A landscape with many peaks, sampled at points; each row gives a point and its height.
A climber steps from a point to whichever of its 5 nearest points has the largest rise for the distance, and stops where none of them is higher. Distance is the straight distance between rows; heights are no part of it.
rivin (h 363): [ 95  94 157  68 201 186 154 106  85 134 109 152 101 120 131 108 178 110
 145 139  91 150 138  88 110]
Tibez (h 370): [162 106 109 148 168 162 177 176 176 138 169 101 181 123 106 112 113 190
 120 156 155 112 119  84 146]
nes (h 298): [115 104 168 129  91  93 153  97 111 185 141 164 140 126 138 139  98 151
  97 127 119 144 164 172 150]
dup (h 251): [132 101 130  93 190 192 152 129 113 151 133 131 130 109 109  76 149 152
 144 113 118 132 131  73 128]
fir (h 301): [158 106 141 108 147 173 154 165 142 165 125  81 129 130  97  85 133 132
 126  96 127 140 128 110 126]
Sama (h 379): [127 114  86 140 129 156 118 137 112  98 117 134 106 126 109 132 160 135
 129 137 100  97  97 124 117]
Ruten (h 711): [115 170 152 130 102  91 129 112 105  98 116 105  81 150 156 165 138  96
 126 110 142 101 100 156  96]
savum (h 752): [104 160 125 172  78  44 116  64 112 109 133 139  89 147 199 182  93 112
 120 165 168 131 100 185 151]
bufof (h 531): [141 146 156 102 123 126 152 160 104 114  97  84  98 168 127 140 139 109
 129 123  96 147 128 149 109]
Bup (h 407): [113 130 114 160 118  84  84 133 130 104 120 153 110 103 117 129 121 127
 129 147 138  97 122 155 141]
Vita (h 171): [100  75 141 102 171 135 162 102  90 168 138 166 114 113 157 117 122 155
 110 136  96 123 150 133 148]
Vip (h 291): [ 94 146 134 151  77  79  97 116 145 162 162 181 121  87 130 110 102 112
  89  97 153 152 144 179 147]
fuze (h 400): [101 128 200  81 112 122 175  97  92 192 119 131 145 171 172 174 130 129
 137 142 102 159 167 149 117]
gef (h 384): [ 94  85 117 166 126  92 129  87 123 130 101 189 103 110 141 111 129 128
 136 168 126 145 123 166 178]
som (h 209): [119  93  40 150 119 130  52 107 112  79 110 164 138  72 110 110 148 129
 150 165 128 108 129  90 154]
Fuma (h 320): [144 170 103 150  80 113 118 150 135 105 155 100 149 146 116 153  96 138
 116 130 149  88 109 137 101]
moz (h 217): [ 83 152  77 174 113  71  26  92 142  76 127 166  83  72 127 112 101 114
 127 164 166 115 120 124 131]
Navut (h 53): [ 65 136 167 143 144  76  88  50  91 147 103 173 126 132 153 171 172  71
  90  98 108 133 158 169 152]
ran (h 505): [134 135 116 130 118 157 154 178 125  69 118  90 109 152 126 133 156 124
 142 166  96 119  72 133 106]
Dar (h 151): [ 85 140 147  58 181 211 205 124 145 132 151 103 105 169 164 134 110 177
 122 147 101 144 119  91  64]
Tugef (h 142): [135 123 136 144  97 134 122 147 136 180 158 160 161 133  90 120  98 155
  92  83 147 119 140 132 145]
Feve (h 382): [105 129 188 111 181 128 124 132 112 175  78 135 145 127 126  97 155  82
 136  97 118 182 181 114 128]
Tovo (h 243): [166 129  87 156 128 141 106 188 178 101 143  86 189 118  81 132 130 151
 127 171 134 109 122  91 132]
dubu (h 197): [127 100 107 138 125 125 113 151 122 152 156 146 139 115  94 115 128 145
 113 110 131 101 135 134 137]
kab (h 326): [142 124  92 156 102 112 135 148 129  82  94 127 117 140 130 152 123 123
 160 178 137  91  94 152 119]
Keme (h 149): [ 70 102 162  63 208 148 140  52  82 181 112 166 116 120 173 143 153 168
 110 140  96 143 163  70  96]
besa (h 226): [ 91  81 124 148 148 115  79  54 116 144 103 190 102  76 130  94 158  88
 138 143 146 170 142 160 171]
leto (h 162): [ 77 210 139 179 114  41  74 111 151 120 172 138  96  88 143 134  92  90
 114 120 188 125 132 130 112]
kop (h 422): [175 139 135 100 120 174 207 166 150  99 160  36 144 183 130 123 123 170
 125 114 103 161  98 126 123]
Naz (h 139): [115  92 130  93 194 188 137  97  85 172 138 168 132 100 133  94 156 147
 121  75 127 126 157  69 126]
rero (h 190): [ 95 132 185  50 191 167 179 119 127 195 126  96 117 144 164 123 116 169
 115 129 105 176 168  81  95]
nuz (h 500): [151 155 174  92  79 167 195 143 127 109 127  66 133 194 171 155 113 115
 150 129  88 174 110 144  96]
Nubov (h 571): [134 142 124 151 129 101  92 161 155 102  88 119 105 105 100 114 120  91
 158 156 160 129 109 125 130]
Bedam (h 583): [106 139 164 118 141 106  91 105  73 118  82 131  90 140 131 143 162  77
 133 132 114 121 111 137 123]
rem (h 90): [ 90  93 164 125 142 126 134 100  82 168 121 179 115 128 144 145 164 121
 103 119  90 122 155 138 139]
dumod (h 639): [100 151 120 173  98  48 110  94 136 114 117 162  78 134 162 147  99 109
 130 154 176 112 117 178 145]
Tugur (h 388): [175 203 112 126  63 116 139 151 152  52 154  17 124 180 142 158 128 134
 123 122 114 135  88 131  75]
Kadu (h 252): [138  80  69 127 133 137  85  76 109 133 142 202 127  75 116  81 133 150
 112  97 120 137 141 126 183]
sel (h 255): [136 101 121 113 181 181 189 142 152 163 157 113 135 110 112  91 105 179
 125 114 143 122 119  85 115]
kom (h 271): [181 162 104 127 121 151 131 195 169  64 144  50 160 138 101 113 142 137
 119 137 122 128 106 102 106]
Vem (h 143): [164 126  81 137 146 156  77 159 132  84 110 115 118  71  88  73 150  97
 170 124 146 125 125  81 117]
kuv (h 425): [179 135 110 154 116 141 162 180 172  96 143  82 180 152 124 130 103 163
 151 158 140 120 124 124 126]
sapu (h 393): [108 126 128 163 117  79 102 125 145 123 121 164 110  98 121 128 114 101
 144 141 160 140 131 155 142]
ropas (h 526): [ 99 131 116 163 116  81 100  98 114  95  94 163  81 118 139 137 132 106
 142 163 151 112  94 171 140]
fafit (h 385): [129 108 163 105 158 145 186 148 128 162 114 133 130 156 151 128 113 142
 149 147 123 141 151 127 119]
voz (h 381): [120 113 144 124 127 146 196 143 110 136 134 143 133 164 143 154 130 164
 127 142 104 127 115 140 125]
naru (h 551): [177 198 156 105  85 101 165 124 125 110 115  56 120 175 155 172 110 106
 159 114 118 172 115 165  89]
sepul (h 287): [106 121 185  87 161 147 146 113 102 202 112 129 145 137 134 115 140 116
 110  98 108 157 185  98 122]
maf (h 227): [114 125  64 161 117 110 122 134 149  79 116 141 140 142 133 148 109 185
 113 178 124  79  88 138 163]
Luvem (h 270): [ 73 183 164 137 121  66  97 108 125 155 125 133 117 125 141 148 128  50
 119  95 167 160 141 169 124]
kas (h 406): [172 184 116 127  85 108 140 156 151  77 142  57 129 163 133 172 100 121
 148 142 133 116  87 136  99]
vana (h 501): [161 158 146 134  66 102 159 123 133 148 151 140 149 154 135 165  69 124
 145 112 155 122 135 181 134]
fufed (h 380): [157 120 127  76 156 169 117 133  95 113 116 114 102 112 115  91 181 110
 165  91  93 147 125  91 116]
Konaf (h 316): [143 118 134  89 166 198 200 159 149 137 168  79 137 157 119  93 142 183
 116 117 105 148 102  93  96]
ruzul (h 607): [111 140 152 106 139 128 157 144  98  88  76  81  89 144 152 135 152  98
 153 172 104 136 103 154 108]
figo (h 275): [177 127 154  84 124 166 135 165 142 140 135  52 138 144  96  97 126 140
 113  76  95 124 111 120 101]
bak (h 474): [130 158 197 115  99 110 155 107 107 160  99 104 121 187 168 185 132  88
 154  89 118 156 153 165 112]
rusu (h 323): [113  92 127 147  83 111 165  97 126 145 132 179 123 157 157 166  97 156
 116 161 131 123 131 187 177]
rinu (h 12): [136 127  44 161 108 128  28 121 152  77 136 165 134  73 112 122 116 113
 116 118 155  94 125 108 143]
zak (h 414): [131 132 193 119 105  99 159 108 107 180 121 132 145 142 150 156 113 102
 145 119 106 148 158 157 122]
daden (h 274): [155 131 115 117 138 154 104 160 135 114 114  88 125 112  98  91 160 115
 132  97 120 115 117 103 124]
dupoz (h 470): [179 184 123 110  73 138 156 145 144 105 159  45 138 171 127 157 102 140
 139 109 117 139 113 144  97]
Zem (h 267): [101  98 170  77 203 160 119  83  98 166  90 148 123 111 157 113 165 111
 142 111 111 161 187  80 114]
pupen (h 59): [161 113  53 152 133 150  62 159 152  74 123 129 162 100  97 110 154 127
 164 151 153 102 122  56 135]
ref (h 117): [103  95  85 122 194 198 170 127 138 114 174 118 132 112 132  97 138 181
 122 143 131 104  97  72 121]
vek (h 397): [119 166 181  95  98 110 141 129 111 190 114  99 160 176 128 148 109  94
 135  62 119 165 169 170 112]
pib (h 111): [156 132  68 163 130 138 105 171 174  74 127 102 181 118 103 125 133 144
 151 210 144 103  97  91 126]
fisid (h 613): [152 178 140 135  79 109 159 103 107 118 132  98 108 180 161 202 102 110
 150 124 149 119 108 163 104]
kuz (h 410): [151 102 133 101 147 190 158 157 131 169 144  94 148 142  97 106 126 164
  97  93 121 118 124 100 118]
tefed (h 54): [155 116  97 143 133 158  78 144 148 112 121 157 147  68  78  85 141 116
 143 106 164 121 131  82 134]
Bizu (h 198): [148 100  58 162 115 119  74 136 140 102 133 161 134  98 117 122 123 149
  99 144 133  85 118 119 159]
gedur (h 708): [120  69  81 146 158 136 111  95 127 133 132 183 118  83 124  80 116 158
 150 157 136 120 138 103 158]
retuv (h 337): [125 160  76 157 112  86  68 153 152  79 128 113 130 121 122 161 108 140
 118 162 144  73 120  91 106]
sof (h 237): [143  75  88 143 139 143 122 122 125 132 153 189 134 111 119  95 120 187
  84 127 126  93 134 135 187]
lebom (h 412): [144 138 128 149  90 120 159 125 143 117 117 143 140 150 133 166  76 137
 173 170 161 137 120 169 147]
Dofa (h 482): [124 128 169  95 157 137 132 119 103 147  72 108 118 120 142 112 187  82
 155 120 112 155 140 122 114]
voku (h 670): [160 171  84 163 113  90  97 156 190  78 145  72 165 130  89 182  85 137
 116 176 149  92 132  81 115]
vaku (h 341): [148 104  97 152 120 137 136 155 146 148 149 137 159 117 104 103 100 162
 119 131 130 100 126 104 146]
val (h 52): [ 70  94 146 143 121  80 101  36 137 176 152 207 123  89 139 100 166 114
  82 115 105 201 167 197 185]
sigof (h 235): [158 123 139 133 118 146  94 145 132 155 136 138 141 105  92  86 144 109
 111  67 135 117 134 120 140]
Sev (h 330): [132  75 118 116 172 161 109 111  88 131 118 179  91 105 139 101 157 124
 145 135 124 123 130 115 145]
Dufu (h 420): [149 185  79 156 111  94 110 153 159  53 170  72 149 143 132 195  90 138
 132 165 147  84 106  95 105]
Tem (h 637): [166 122 119 130 120 165 174 184 136 131 152  90 170 153 106 129 120 170
 115 114 127 103 103 105 129]
Nir (h 405): [127 156 160 125 110  99  94 144 121 162 118 111 119 130  94 127 141 101
 104  63 141 121 144 157 119]
pev (h 155): [ 78  80 160  93 179 132 113  61  95 186 117 190 118  97 142 124 153 124
 115 111 114 165 175 110 145]
pone (h 101): [ 70 131 191 115 141  96  98  86 109 194 118 170 161 129 142 153 164  93
 111  96  95 148 181 145 126]
Nep (h 593): [131 108 100 143  95 142  51 133 141 165 168 198 155  60  98  71 126 120
  61  95 156 131 139 126 163]
vuden (h 164): [133 113 113 147  87 101 103 140 147 141 161 168 147 106 105 125 100 150
  90 125 146 102 131 145 158]
Tez (h 216): [161 134  86 166 105 146 129 181 174 105 167  96 203 140  84 154 117 181
 101 162 144  70 121  88 135]
dokin (h 383): [133 153 110 153 116  99  67 141 144 100 125 130 107  79 107 101 117  85
 132 124 163 110 134 128 128]
bimog (h 256): [114 118 147  73 156 180 178 128 111 180 151 106 124 157 133 121 128 169
  98 105  89 120 141  76  91]
kogob (h 413): [113 124 121 143 140 103  82 106 115 113  91 171  97 101 120 106 156  81
 158 144 151 115 108 136 154]
mopa (h 344): [137 124 182 108 108 148 188 116 110 191 137 132 158 169 152 159  95 155
 164 105 104 159 170 145 133]
popib (h 284): [116  94 162 135 138 116 184 118 134 172 134 178 131 126 141 123 102 144
 125 145 131 146 151 156 153]
Bamav (h 191): [133 107  80 137 163 167 146 172 143  98 149 131 162 132 126 104 129 188
 126 170 121  88 110  84 137]
lizo (h 386): [155 138 116 117 141 181 173 185 167  51 132  45 126 168 127 105 148 149
 119 128  74 168  95 100  93]
tomag (h 396): [140 116 145 139 141 128 175 139 129 114 103 123 123 153 142 140 107 138
 161 174 131 128 120 153 127]
mude (h 265): [144 173 126 127 120 102  77 140 145 107 141  88 100 113  94 109 138  85
 115  80 145 103 114 120 107]
lum (h 458): [127 124 172  97 129 169 202 138 124 127  96 111 120 179 178 157 141 120
 151 159 100 167 114 137 100]
Pipor (h 403): [151 152 103 150 115 109 145 156 176  95 121 102 125 132 111 139  96 121
 160 132 161 118 109 152 117]
muvo (h 250): [155 108  74 133 138 172  94 151 103  56 123 117 114 103  98 108 167 111
 161 124 124 106  95  87 102]
keva (h 567): [141 160 155 105 138  96 135 148 119 125 107  85 107 159 127 129 125  86
 155  94 126 149 133 155 123]
nal (h 177): [ 92 124 159 141 148 111  96 104 116 167 120 181 126  93 122 118 158  74
 118  86 141 155 154 152 139]
nares (h 100): [ 83 100 160 132 138 109  94  72 106 188 130 203 128 103 136 123 157 102
  93  97 113 150 161 159 158]
Pizog (h 626): [136 141 146 127  84 100 161 117  96 101 104 120 105 163 170 186 113 117
 144 140 126 110 103 178 117]
lumet (h 538): [ 89 129 136 168  91  53 101  63 130 126 127 185  99 113 158 135 122 105
  87 120 143 143 125 208 180]

For each start below, name the point where the climber stops.
kas | Ruten
pupen | ruzul
Fuma | Ruten

Call two points neighbours if one is among the 5 nearest of the other. Go from one point of each pair to the other, from neighbour to neighbour, staying as high as possible. Name the lowest point that can't be avoided.
voku, savum | kas
Tem, Nubov | kogob
Tem, ruzul | kop
Ruten, ruzul | Bedam
